Each row is a point on a landscape with many peaks, with its height.
A climber steps from a point to the highest of its 2 nearest points, and stops where none of them is higher. Distance is the straight distance between rows; heights are no part of it.
<384>: [139 128 136  81  94 135 150  96 164 137  95 144 133 103 196 190 126 131
 165 112 114 145 131 155  87  87 165 116 120  64 109 154 140 144 135 107
 167  84 132 147 110]  height 5.71
<1031>: [154 148 141 100 174 120  87 105 103 161  52 121 118 119 117  99 174 115
 119 127 154  89  69 115 118 191 110 147 145 165 111 152 149 154 154 101
 136  74 157 125 139]  height 5.82
<424>: [132 115 153 124 128  99  99 114 155 102 180 158 170 162 120 142 140 159
 143  93 157 170 100 123 123 100 149  80 140 162 145 137 141 158 193 109
  76 114  73 178 146]  height 6.84
<141>: [171 123 123 161 126 144 139 128 105  49 146 107  96 148 109 112 125 111
  71  57  90 116 117 133 193 118 184 118 136 139 159  87  90 115 139 113
 134 200  85 131 114]  height 3.20
<251>: [139 121 120 161 135  96 107  81 154 149 147 126 119  91 159 176 112 134
 155 146 103 137 144 163 160  83 156 121 112  44 124 165 111  54  63 148
 143 131 201 127 139]  height 4.35
<512>: [104 115  79 173  73 152 124  76  90  70 146 139 147 135  91 164 151 134
 131 134  84 117 152 117 175 114 110 178  82 134 124 114  73 132 145 125
 140 142 108 121 122]  height 4.37
<1350>: [124 177 119 125 115 126 102 112 139 112 138 207 132  93 147 181 159 154
 171 136 140 171 100 152 111 126 125 161  92 136 110 154 125 154 129 117
 128 102 142 150 114]  height 5.18
<1244>: [173 151 113 112 135 146 130 151 124  92  90 137  96  92 132 119 154  98
 102  92 120 103  87 145 130 141 167 139 133 144 136 122 123 161 163 126
 134 139  88 104 118]  height 4.08
<1426>: [132 118 151 118 167 113 120 145 107 168 132 113 103 139  84  78 136 123
 118 138 150 115 129 111 109 174  66 118 161 148 107 158 132  66  77 129
 146 134 191 126 147]  height 3.26
<1174>: [ 84 109 142 154 123 148 160 189 120 113 139  99 150 173 128  78  97 153
  46 122 149 126 109 105 115 161  99 107 150 171 109 107 171 158 144 118
 119 133  61 124 139]  height 1.05
<1114>: [122 152  70 109 148 148 162 162 112 155  86 164 110  99 143 140 136 137
 129 153 108 124 119 142 108 162  97 178  99 133 124 144 118 170 110 168
 149 136 164 117 148]  height 4.26
<422>: [131 128 131 141 186 118  91  92 116 186  84 103 174 171 123 119 135 149
 105 123 139  90  72  99 159 185 130 155 134 178 128 153 161 164 169 105
 135  75 159 156 166]  height 7.51
<574>: [134 120 113 117 126  98  86  73 111 174 137 122 144 107 158 146 129 141
 161 177 140  83 160 168 141  94  98 152 113  43 122 187 100  40  57 146
 149 119 230 128 169]  height 4.88
<1042>: [109  89 144 127 136 137 133 164 103  83 144  61 121 147 120  86 101  93
  54  88 148 113 116  93 119 128 110  92 181 158 129  90 166 149 145 109
 124 154  65  93 147]  height 1.24
<963>: [ 87 110 122  75 154 134 148 120 113 172  62  94 112 135 149 129 180  92
 183 166 151  76 118 103  90 137  67 125 175  62  97 162 136 122 116 129
 180  82 170 118 153]  height 5.75
<162>: [165 143 159 113 132 140 149 142 190 108 110 153 108 137 181 129 125 128
 125  86 117 142 117 163 115 143 206 115 133 112  97 126 141 164 121 104
 151 107 128 150  86]  height 4.69
<443>: [118 137 122 126  81 111 162 155 168  89 149 189 135  98 120 135 134 126
 150 107 111 131 112 144 100 110 168 120 112 149 121  93 113 229 192 123
  84 122  26 143 102]  height 2.32
<281>: [182 155 140 127 161 112 126 145 171 148 113 136  92 124 132  76 106 121
 127  97 142 137 108 115 134 159 175 101 151 161 135  94 133 166 131 122
  84 124 156 113 117]  height 2.68
<924>: [127 119 139 115 102 117 162 193 160 111 131 140 124  74 118  94 126 121
 127 121 122 142 115 128  72 105 105 139 113 155 131 106 129 229 171 134
  71 131  35 105 133]  height 2.08
<951>: [147 153 149 148  92 149  96 110 144  54 140 186 114 127 154 190 188 151
 119  75 119 155  93 169 136 141 193 147 107 111 113 155 102 119 126  93
 158 101 119 175  58]  height 1.66
<1408>: [166 142 113 153 132 130 137 109  88  91 130  93  97 122 140 137 120 101
  83  97  79  97 142 152 177  84 168 147 114  67 174 136  87  56 129 153
 146 205 144 120 127]  height 3.50
<538>: [128 169 104  85 119 125 159 200 136 155 106 158  93  72 149 103 110 121
 161 171 108 135 143 152  69 133 113 155  97 108 115 134 116 173  91 168
 153 144 158 103 124]  height 3.86
<709>: [ 78 105 127 155 135 149 125 135 121 146 134 103 179 194 114 102 110 180
  84 127 138 139 111  84 115 141  98 141 136 180 152 116 174 165 174 119
 100 124  78 153 165]  height 0.89
<1217>: [144 132 164 137 127 102 136 139 136 141 180 122 133 155 109 125  73 151
 148 160 174 168 186 108 126 119 113  75 128 156 131  59 135 120 102 131
  83 163 105 120  92]  height 5.74
<311>: [ 83 108 172 152  97 121 129 175 170 148 166 120 177 168 161 107 126 195
 137 125 168 165 103 112  86 129 117  85 133 146 119 127 171 167 178 152
  88 103  50 154 136]  height 5.23
<549>: [149 127 134 118 117 141 112  68 112 110  96 113  99 123 123 142 164 118
 126 139 112  99 146 140 161 112 133 140 109 118 134 112 100  75 116 106
 146 131 150 108 104]  height 4.28
<1165>: [ 84  92 145  65 165 127 139 133 147 224  81  64 126 154 122 104 135  95
 201 159 160  83 147  73 105 134  82 136 200  61 121 106 135 104 104 118
 148  93 177 121 169]  height 6.32
<104>: [171 155 125 152 101 139 147 184 158 100 168 157  85  74 140 124  91 159
 144 141 104 178 165 168 126 103 162 130  97 100 122 112  87 128  66 175
 106 207 124 105  76]  height 8.24
<690>: [ 91 100 103 110 109 133 144  83 103 147  99  85 146 131 158 159 125 106
 131 136 112  97 133 122 134  94 101 131 109  83 132 142 140 120 144 128
 169  85 108 132 152]  height 1.55
<661>: [ 90 123 102  98 124 139 135 151 116 155 116  97 112  98  95 103 154  88
 161 167 129 117 135  77 122 112  61 162 127 156 141  92 126 188 156 150
  84 115  91  83 140]  height 5.01
<972>: [134 120  98 132  96 130 120  95 145  81 140 197 138 117 114 161 166 122
 159 108  97 107 113 133 140 115 179 143 104 124 136 143  89 207 187 117
 104 100  60 151 107]  height 2.62
<1145>: [133 156 102 102 146 132 122 149 117 128  58 129  81  90 110  97 167  78
 133 125 109 104 103 121 116 160 120 185 104 169 103  89 112 181 133 138
 119 114 107  92 132]  height 4.45
<121>: [171 176 149 166 120 155  85 135 140  57 107 186 100 130 151 126 183 132
  96  56 112 130  87 153 146 182 219 160 109 145 103 123 100 165 133 101
 144 119 106 170  61]  height 2.05
<772>: [ 70 112 156 129 124 154 143 156 116 122 119 110 133 189 129 133 153 145
 103 150 166 130 138  85 100 154  77 136 159 125  73 128 175 116 104 113
 149  73 132 138 120]  height 1.51
<1105>: [157  92 128 102 124 112 113  48 165 135 120 105 151 121 158 159 134  90
 165  70 119 114 120 147 139 106 210 100 160  85 137 137 117 144 150  96
 136  90  99 144 130]  height 3.82
<37>: [100 108 141 117 118 146 127  82  70 128 127  69 155 192  81 129 124 123
 109 172 110  77 164 111 202 103  74 147 109 136 140 127 119  87 141  99
 113 116 120 121 168]  height 8.09
<201>: [101 127 130 124 122 134 169 164 161 183 138 118 142 164 160 148  68 147
 147 160 121 154 174  91 103  97 106 106 139 120 128 109 161 169 113 154
 115 129 124 128 132]  height 6.64
<719>: [111  81 117  98 111 115 130  79 156 176  74 134 175  99 208 174 146  98
 183 115 107 122 134 144 105  85 173 138 116  60 131 160 151 186 145 113
 160  70 102 164 148]  height 6.63
<947>: [ 93 104 134 107 112 139 160 138  91  89 117  84 141 112 146 131 106  90
 148 121 131 104 134 123 125  98 102 105 138  87 141 167 134  86 149 152
 171 144 108 116 159]  height 1.37
<841>: [134 160 141 109  96 123 131 153 172 127 152 179  99 103 124 149 131 150
 166 155 138 166 140 155  96 135 125 138 104 148  82 104 118 165 105 142
 113 114 128 115  74]  height 6.09
<654>: [117 117 150 106 157 124  98 134 136 176 131 150 125 145 115 115 156 152
 159 154 169 143 110 113  75 167  69 105 138 134  97 168 147  97 127 131
 146 107 172 131 139]  height 3.61
<477>: [111 109  71 118 108 151 112 102 127  96 134 172 154 127 109 168 186 131
 155 127  83  99  97 124 137 115 123 192  81 135 147 163  94 166 206 123
 125 108  58 146 142]  height 2.90
<485>: [139 106 136 136 143 119 122  37  91 142 118  70 168 179  97 117 109 116
  93 132  89  41 146 147 206 122 112 128 118  95 159 131 134  66 156  89
 116 117 162 131 168]  height 7.45
<861>: [142 100 103 135 153 113 145  79  98 144 104  71 172 126 142 122  86 105
 105 112 105  68 129 143 183  83 151 118 140  75 162 154 120  65 143 127
 138 140 169 130 188]  height 6.31
<258>: [ 99 134  87 119  91 152 102 100 111 146  94 162 130 102 119 180 172 123
 182 192 122 117 113 138 132 127  66 204  77 125 127 148 111 159 143 127
 145  85 134 117 133]  height 2.91
<212>: [139 123 135  83 146 120 127 137 139 169 109 151 125  92 164 128 138 127
 182 136 166 137 103 137  76 148 113  93 151  81 108 190 142 100 112 136
 151 106 187 155 146]  height 4.10
<1067>: [182 139 130 131 167 120  92  81 152 146 104 130  87 158 105  98 137 130
 135 110 127 137 134 109 173 165 173 104 154 171 129  74 115 148 120  76
 109 115 161 122 107]  height 2.42
<1133>: [150 142 153 141 109 149 141 136 124  47 153 119  80 115 131 123 127 111
  98  71 114 152 150 153 125 115 176  94 137 116 144 117 111 103 127 130
 142 177  94 107  80]  height 2.92
<939>: [ 99 138 127 145 142 154 147 176 104  99 124 127 152 148 154 114 143 147
  40 112 111 108  98 106 110 179  93 150  91 152 112 175 155 127 134 149
 177 112 116 148 120]  height 2.73
<626>: [109 135 131 105 111 130 135 153 147 156 107 154 115 109 118 137 131 134
 190 155 141 151 135 105  76 135  93 137 123 152 106  91 137 177 140 146
  94 120  93  91 101]  height 5.42
<726>: [123  90  98 179 125 111 133 128 145 131 157 129 189 148 140 138  63 138
 120 102 103 145 126 126 134  97 169 108 149  97 163 162 135 134 166 141
 138 159 101 166 158]  height 5.95
<410>: [138 115 157 100 130 121 121 100 111 127 145  80 102 153  84 106 109  95
 135 135 156 123 138  95 155 118 111  73 185 135 155  71 127 102 125  98
 103 134 108 116 120]  height 5.04
<1014>: [103 125 131 134 122 159 133 127  52  91 112  90 122 172 142 141 169 112
  67 127 133  97 128 115 129 156  62 132 133 128  95 139 142  55 119 114
 191 113 150 106 101]  height 1.06
<525>: [ 97 129 142 129 100 143 125 119  91 119 135 121 102 145  64 134 174 107
 139 180 167 136 180 102 142 142  82 132 125 189 115  57 124  87 103 116
 116 120 122  83  93]  height 5.05
<569>: [145 129 173 106 123 116 153 130 199 140 140 171 166 124 154 132 126 186
 175 117 149 164 109 148  82 121 173 112 140 149 115  92 151 216 176 101
  88  80  85 153 117]  height 3.81
<497>: [135 112 146 102 136 141 126  69 100 128 113  60 105 169  96 121 143  93
 141 132 134  72 139 135 165 108 115 115 155  85 128  90 117  89 124  89
 137 104 137  84 122]  height 4.68
<252>: [110 104 161  95 131 148 130 141  84 121 104 106 109 156 135 126 146 110
  93  97 156 100 135 104 107 160 102 100 183 105 100 140 173  94 109 119
 196 101 152 123 115]  height 1.29
<19>: [135 166 112 138 128 126  83 125 118 113 131 200 116  91 139 164 180 165
 141 150 137 144  89 172 130 140 124 167  84 123 120 183  94  89  88 144
 143 133 213 143 130]  height 4.36
<899>: [175 152 138 139 193 115 112 180 120 121 125 112  96 125 106  63 127 131
  60  93 145 127  94 122 140 193 152 107 154 161 120 142 126  82 102 137
 133 180 192 137 113]  height 2.66
<489>: [157 107 152 112 149 133 110  65 136 157 117  92 105 196 104 133 120 139
 133 123 150 135 149 118 148 140 161  99 168 128 114  76 172 143 108  66
 121  73 154 132  98]  height 2.18
<1362>: [111 103 104 171 115 128 126 126 114 139 177 123 177 170 103 129  75 155
 134 144 118 142 165  91 161 106  90 130 129 162 177 120 121 122 149 147
  70 167 101 156 167]  height 8.18
<505>: [154 155 114 127 122  99  95 105 136  98 161 169 113  83  86 118 135 122
 159 128 146 144 126 137 145 101 137 125 111 144 160 125  72 111 153 135
  62 175 126 124 104]  height 5.99
<24>: [151 152 123  97 115 105 106 140 100  61 146 150 136  62 126 113 176 112
 130  98 164 132  79 169 109 142 145 115  92 153 140 187  97 102 157 143
 116 156 131 148 131]  height 5.67
<1051>: [173 148  90 163 160 131 128 118 120 113 108 103  99 114 105  93 111 104
  84 102  75  89 128 153 195 138 181 146 132 134 165  80  93 147 132 140
 116 175 119 110 119]  height 3.54
<553>: [183  91 127 129 156 108 140  85 170 154 134 122 150 136 161 112 109 110
 140  76 127 122 100 148 138 112 215  89 178 119 151 139 142 178 169 103
 108 109  91 161 151]  height 4.25
<67>: [142 154 119 173 100 184 111 123 150 122 119 143  71 146 127 148 131 137
 130 156  92 167 185 147 164 140 120 170  83 111 117 109  91  99  37 135
 160 140 166  98  73]  height 6.88
<1322>: [112  85 148 125 158 139 152 104 144 153 104  89 130 200 137 136 119 132
 114 119 125 133 145 113 144 140 158 111 180 124 102  76 190 172 142  68
 125  68  95 135 119]  height 1.96
<1238>: [155 156 130 128 112 100  84 111 123  86 158 191 114  52 148 166 160 121
 153 122 146 132  78 194 127 103 152 129  85 103 146 194  86  85 128 143
 134 167 155 168 118]  height 4.86
<77>: [155 115 166 118 151 121 130 101 147 115 117  91 113 116 165 139 115  85
 119  72 131 122 163 146 127 110 194  74 160  70 127 127 145  59  89 111
 171 125 157 132 104]  height 0.59
<227>: [ 94 109 134 153 118  99 122 124 178 171 155 138 197 137 164 134  90 160
 147 121 117 156 112 117 104  89 157 114 121  99 155 173 158 153 178 144
 103 112 101 186 173]  height 6.74
<689>: [ 93 132  85 106 126 147 170 165 116 171  88 101 129 105 120 127 111 116
 146 164 108 107 129 109 107 117  74 177 101 136 144 133 143 164 155 167
 135 137 104 100 161]  height 4.71
<1196>: [107 109 142  98 154 129 152 187  87 103 148 101 133  87 119  90 106  87
  95 108 153 118 107 120  87 115 119  81 168 112 145 171 147  75 145 165
 152 179 132 103 148]  height 1.18
<79>: [172  99 103 156 152 102 122  96 165 117 156 158 171 109 139 108 117 139
 141  88 114 112  74 134 160 135 213 119 141 126 177 163 109 177 210 112
  83 123 105 176 181]  height 4.81
<1018>: [142 159 112 185 120 154  97 112 111 126 132 157 111 132 120 159 183 171
 120 137 127 162 148 128 176 156 134 164  76 182  95 104  94 106  84 105
 112 107 155 133  88]  height 5.72
<954>: [161 119 139 131 132 120 121 137 116  95 139 103 124  99 169 131 130  87
  94  86 134 120 115 164  94 116 159  84 161  61 151 193 137  41 104 150
 187 153 178 126 115]  height 0.77
<1253>: [198 169 136 175 133 134 128 155 161  48 129 167  90 101 135  92 153 122
  98  44  86 127  93 169 147 148 240 146 131 140 141 115  75 174 130 133
 114 166 120 144  90]  height 2.39
<259>: [115 137 122 145 132 155 132 177 143  94 118 165 142 144 160 139 160 154
  88 128 128 143  96 140  94 159 126 162  79 162  86 163 133 167 152 136
 144  93 111 150 117]  height 3.22
<1375>: [147 158 118 165 142 145 108  91 106 109 107 147 121 137 101 138 176 129
 101 115 131 117 112 107 170 159 141 174 106 202 106  90 115 139 104  99
 112 105 136 104 116]  height 5.11
<155>: [131 110  97 110 142 103 116  64 105 184  95  82 165 108 147 143 118 104
 130 166 118  58 155 157 148  71 132 149 117  41 135 178 119  66  84 143
 151 127 186 104 178]  height 5.45
<1333>: [116 148 179 119  88 105 138 176 187 150 156 156 151 129 150 114 126 209
 160 161 159 173 108 139  48 134 128  97  89 154  95 127 168 180 151 134
 102  84  85 142 103]  height 4.52
<8>: [155 149 115 128 103 146  94 107  67  64 130  96  98 116 123 128 169 110
 102 119 107 104 135 184 158 102 136 132 109  90 155 162  72  43 101 136
 171 162 167 109 107]  height 3.85
<792>: [159 145 151  94 182 114 141 158 132 147 134 117 106 129  98  65 108 125
 101 125 151 136 122 131 111 168 127  87 165 150 114 108 140 110  89 135
 128 146 174 118 147]  height 2.99
<361>: [ 87  90 135 119 126 122 122 117 169 189 104 128 179 129 180 148 131 137
 187 133 129 138 116 130 102 100 134 117 123  88 143 178 161 156 155 150
 142  72 123 170 178]  height 7.78
<1344>: [ 86 102 123 147 137 144 175 158 116 125 122  85 142 189 136 131  74 137
  88 139 106 113 164  99 149 131  91 136 159 124 126 109 166 106 110 115
 161 144 127 126 158]  height 1.91
<210>: [120 120 127 155 129 100  93 120 105 133 184 155 178 150 103 146 104 162
 148 135 138 148 104 100 148 108 133 108 115 169 163 153 102 120 185 145
  85 149 102 176 136]  height 7.98
<862>: [134 136 135 134 109 125 144 183  77  78 150 112 130 102 162 108  99 111
  72  85 125 128 101 156  97 114 146 106 133  88 137 185 148  92 128 168
 177 188 137 123 120]  height 0.97
<120>: [104 105 142  73 172 139 137 124 125 191  83  41 129 165 120 103 121  85
 138 135 146  50 140  89 124 145  91 126 220  94 122  94 170 148 126 100
 160  66 127 117 172]  height 6.93
<937>: [110 157 109 128 133 126 119 138  96 122 126 153 141  85  86 117 184 133
 134 148 159 121  98 108 124 153  59 157  83 194 134 148 102 113 149 159
 107 132 136 127 157]  height 3.62
<562>: [147 138 129 107 102 102  94 102 114 102 172 151  98  71  86 136 130  93
 156 158 135 152 166 142 147  93 107 102 127 112 161 104  60  64 106 154
  91 191 149 101 106]  height 6.45
<354>: [165 154 101 133 131  80 115 110 163 172 125 152  87 101 115 136  92 126
 192 172 135 160 162 121 121 113 133 125 132 116 145  97 107 129 110 141
  88 133 171 104 111]  height 3.66
<107>: [ 97 117 146 122 132 117 144 132 121 111 177 103 129 161  92 133  83 134
 138 144 172 143 182  99 133  96 113  93 159 159 157  58 157 138 135  96
  93 141  54 115 100]  height 5.39
<170>: [184 148 141 145 129 140 140 163 126  75 121 127  79  86 151  96 141 109
  98  70  90 144 113 173 119 124 222 133 131 104 149 134 102 114 110 148
 141 198 138 123  90]  height 2.67
<89>: [111 107 109 141 184  81  98  78 150 225  96 109 190 159 139 115 115 161
 163 137 138 107  94 103 153 127 128 138 119 116 168 161 158 117 154 123
 107  91 200 149 205]  height 4.82
<679>: [100 129 152 104 118 114 110 116  85  90 138 125 134  98  71 112 188 111
 133 145 176 131  95  96 146 113  81 115 119 189 139 148 106  80 154 124
 106 126 119 117 131]  height 3.98
<749>: [130 125 148 160 102 101 143 147 164 181 195 146 148 150 147 147  66 187
 180 176 151 187 186 117  91 108 110  79 142 120 143 116 162 146 114 159
  84 142 118 129 114]  height 6.18
<357>: [146 147 124 163  89 145 131 135 149 126 155 151  81  99 142 145  85 126
 145 168  96 180 195 162 138 104 130 127 129  85 130  89  90  95  56 168
 155 189 158 103  88]  height 7.53
<15>: [109 128 134 154 134 152 134 108 111 139 116 106  91 208 104 148 128 137
 114 158 124 151 202 115 152 155 105 150 140 140 102  57 155 105  63  76
 149 118 169 116 105]  height 5.80
<728>: [180 142  93 127 146  65  96  93 153 121 164 171 153  90 117 124 130 121
 157 120 127 143  87 142 157 113 174 132  99 147 174 150  71 152 189 135
  64 141 133 148 153]  height 5.46
<177>: [ 83 112 151 142 161 113 101  94 118 227 106 101 175 189 126 129 142 177
 164 166 142 134 138  87 132 152  94 140 147 119 128 154 170 100 133 108
 136  80 196 154 161]  height 4.19
<1275>: [181 150 116 120 133 127 100 139  99  70 118 170 120  86 133 117 191  96
  71  59 136 111  64 178 136 148 180 137 125 152 133 172 106 145 173 132
 134 145 112 153 122]  height 4.77
<948>: [123 142 153 123 112 130 143 177 120  88 158 155 103 115 110 110 140 146
  98 122 163 149 115 118  95 153 116 104 126 178 112 139 134  95 116 136
 128 145 120 116  95]  height 8.26
<1149>: [145 139 177  83 113 119  94 140 118  78 152 163 118  88 140 134 161 128
 135 116 152 154  93 139  99 145 115  87 133 128 108 173 122  66 123 142
 144 133 146 133  87]  height 6.79
<1299>: [ 84  62 120 117 139 158 164 108 140 163 101  57 157 178 159 137  76 120
 117 130 100  78 154  96 141 108 109 137 154  78 124 122 169 133 134 124
 155  97 118 137 164]  height 1.73
<580>: [ 86 144 116 155 124 157 137 152  96 126 126 113 105 163 108 133 146 118
  95 162 134 132 179  91 136 155  59 168 117 181 103  52 142 122  82 106
 134 116 107  92 105]  height 5.40
<1230>: [102 113 127 150  87 137 157 157 111  71 177 107 116 161 113 150  89 119
 100 116 125 152 198 116 129 102 124  94 122 126 127  72 143 126 129 139
 129 155  51 108  98]  height 5.03
<244>: [ 91 101 115 167  81 145 128 116  86  52 188 133 145 168 104 154 111 124
 101 128 113 153 175  99 165 108 126 145 124 143 126  97 102 102 122 116
 128 145  71 126 109]  height 4.74
<1390>: [ 95  94 178 100  83 119 115 162 145 100 182 143 168 143 136 145 137 164
 133 105 181 167 112 122  73  96 119  61 147 136 129 141 170 146 173 109
 124 108  63 169 128]  height 5.96
<517>: [143 123 116 133 148  96 118 105 164 187 157 147 125 124 137 135  83 151
 176 179 128 147 159 123 146  98 122 121 134  93 143 160 125  99  83 145
 118 139 188 132 146]  height 3.94
<727>: [119 142 151  90 108 127 129 129 171 170 106 186 125  77 184 179 132 131
 197 142 135 155 115 168  69 123 132 132 119  69 108 199 135 131 100 138
 164 101 183 139 115]  height 4.78
<1439>: [ 94 129 145 174 149 121 106 142 123 169 151 143 192 170 104  84 116 191
  89 142 145 138 107  78 131 172  69 138 115 223 115 134 161 141 155 109
 102 103 137 152 170]  height 0.72
<872>: [120  97 127 122 153 134 127 135 102  97 135  98 121 100  79  90 108  88
  79 100 135 112 107 128 143 121 116 109 155 188 148  66 131 168 169 114
 105 159  51  99 140]  height 1.40
<1039>: [138 174 135 114  67 118 158 167 167  98 158 187 116  67 164 145  98 164
 146 139 104 176 129 177  88 117 167 150  72 117 106 135 115 171 105 166
 113 164 105 123  93]  height 7.14
<232>: [130 119 127 126  93 114 121 104 113 116 194 123  94  93 119 138 106  96
 165 170  93 136 193 131 165  65 112 118 137  79 154 106  87  53  78 159
 136 175 144  83  92]  height 6.91
<1150>: [123 135 141 135 146 128  97 105  94 123 129 131 119 159  73 132 170 133
  90 110 165 125  97  92 141 141 110 138 132 207 103 121 134  99 150  78
 102 108 117 122 114]  height 4.51
<164>: [136 133 126 142 145 115 139 171 133 101 170 136 141 103  83  67  94 110
  86 104 157 146 105 119 111 131 140 105 146 195 152  83 123 165 140 135
  58 184  77 117 154]  height 1.58
<432>: [107 149 127 155 134 100 139 216 144 114 137 140 140  93  96  69 126 144
  79 118 164 132  77 122  95 137 133 140 108 203 118 111 140 203 160 133
  73 133  51 103 129]  height 1.81
<166>: [135  87 127 144 139 106 141  73 127 125 168  88 168 138 144 142  59 106
 114  98  95 107 157 119 166  80 149 102 149  86 162 144 126  82 127 120
 121 159 123 146 164]  height 5.66
<807>: [140 142 120 110 119 127 146 157 165 183 128 163  90  77 126 139 101 116
 200 195 121 144 186 142  88 118  87 139 129  92 115 101 118 140  67 169
 124 150 172  81 125]  height 3.55
<1013>: [132 119 109 135 164 121 119 101 130 187  71 117 185 170 144 127 111 151
 107 120 107 105 103 137 159 135 144 142 123 116 146 163 172 136 157 125
 146  99 155 181 174]  height 5.81
<391>: [108 125 130 203 154 134 157 165 105 145 146 127 162 180 124 112  66 161
  61 146 102 137 161 105 149 169  75 130 114 161 107 130 152  94  95 136
 125 162 147 151 147]  height 2.09
<859>: [133 134 103  78 147 135 121 108 108 168  51  98 103 109 115 111 174  83
 134 133 122  73  84 136 104 146  94 157 137 134 103 123 136 158 141 125
 156  92 131 100 134]  height 4.97
<165>: [115 122 104 127 149 149 172 171 155 183 102  90 106 161 135 107  70 149
 146 167 126 142 172  94 110 144  88 125 143 122  96  82 157 164  66 136
 125 117 128 104 137]  height 7.09
<158>: [155 140  71 152 150 134 127 113 109 129 120 105 127 107 114 115 103 106
  97 106  80  98 126 163 168 118 159 162 114 114 165 144  85 129 117 175
 129 189 164 113 169]  height 3.24
<211>: [134 132 105 119  84 141 130 157 117 102 129 161  97  84 164 167 140 112
 136 134 115 166 142 173 111 111 130 134 101  74 116 176 102  92  73 159
 190 157 168 126 107]  height 3.03
<843>: [100  98 143  94 127 154 132 141 123 155  97 107 137 180 140 127 139 150
 112 131 155 144 109 105  96 153 114 121 158 130  99 113 175 190 135 102
 153  66  96 133 130]  height 1.72
<604>: [ 84 108 127 162 114 136 141  93 110 148 158  90 161 192  75 137  89 138
 128 167  96 120 185  94 207 103 105 129 129 150 169  93 129  78 125 108
  93 148 141 126 176]  height 8.92
<1249>: [159 162 137 138 135 119 139 166 183 127 121 164 135 117 165 130 129 163
 102 106 140 152  77 160 121 165 179 145 123 134  99 149 144 193 144 124
 116  94 140 150 125]  height 3.92
<606>: [104 178 159 125  96 119 150 231 134  78 156 164 116  68 117 118 128 141
  83 129 146 162 105 138  65 135 129 118  92 169  78 145 119 132 122 159
 110 171 113 129  94]  height 6.90
<729>: [ 97 125  73 137 118 123 114 106 112 136 125 147 165 100  96 147 156 125
 165 160 119 116  92 118 155 113  77 177  59 166 140 141  94 158 180 148
  95 115 106 108 151]  height 3.27
<794>: [104 129 131  97 166 138 175 143 139 179  80  74  97 175 123 114  89 104
 141 167 120  90 171  76 124 150  91 138 190 125 111  64 167 152 100 103
 144 113 144  82 155]  height 7.62
<880>: [153 146 137  98 103 165 134 100 153 115  86 149  91 132 151 150 163 116
 147 105 129 145 139 144 116 158 157 107 137 121  94 100 128 148 111  97
 153 100 127 137  66]  height 4.11
<1276>: [130 156 135 173 112 153 126 129 138 118 153 159 107 173 120 156 119 163
 122 146 106 169 194 127 145 159 129 152  94 160 108  98 127 100  70 115
 123 136 150 121  85]  height 6.33
<1380>: [159 104 111  81 134 125 133  64 144 120  62 108 101 106 145 158 151  83
 172 100 106  95 115 150 143 104 178 131 136  86 142 101  95 174 137 102
 150  94 121 119 118]  height 3.48
<96>: [134 146 125 105 108 133 134 145 124 134 125 144  60  64 146 130 144  87
 178 164 119 138 156 151  83 124  89 132 140  57 122 143 102  80  51 165
 169 155 185  92 123]  height 3.30
<1242>: [104 149  92 176 155 150 160 162 106 153 111 120 174 153 128 122 113 153
  62 136  98 105 120 116 149 175  96 156  87 173 131 169 155 121 120 172
 145 148 152 165 169]  height 2.33

For each start below, name the point where the climber stops.
<772> | <361>
<517> | <604>
<497> | <794>
<569> | <604>
<512> | <794>
<954> | <162>
<937> | <104>
<1105> | <104>
<899> | <361>

Call two points neighbours if one is among the 2 nearest of the other. Go from one point of each pair to the other, from neighbour to neighbour, staying as high as possible. Name the lowest point that can't be avoided.
<948> / <1051> | <158>
<948> / <104> | <606>
<422> / <794> | <859>
<361> / <604> | <166>
<794> / <104> | <1244>
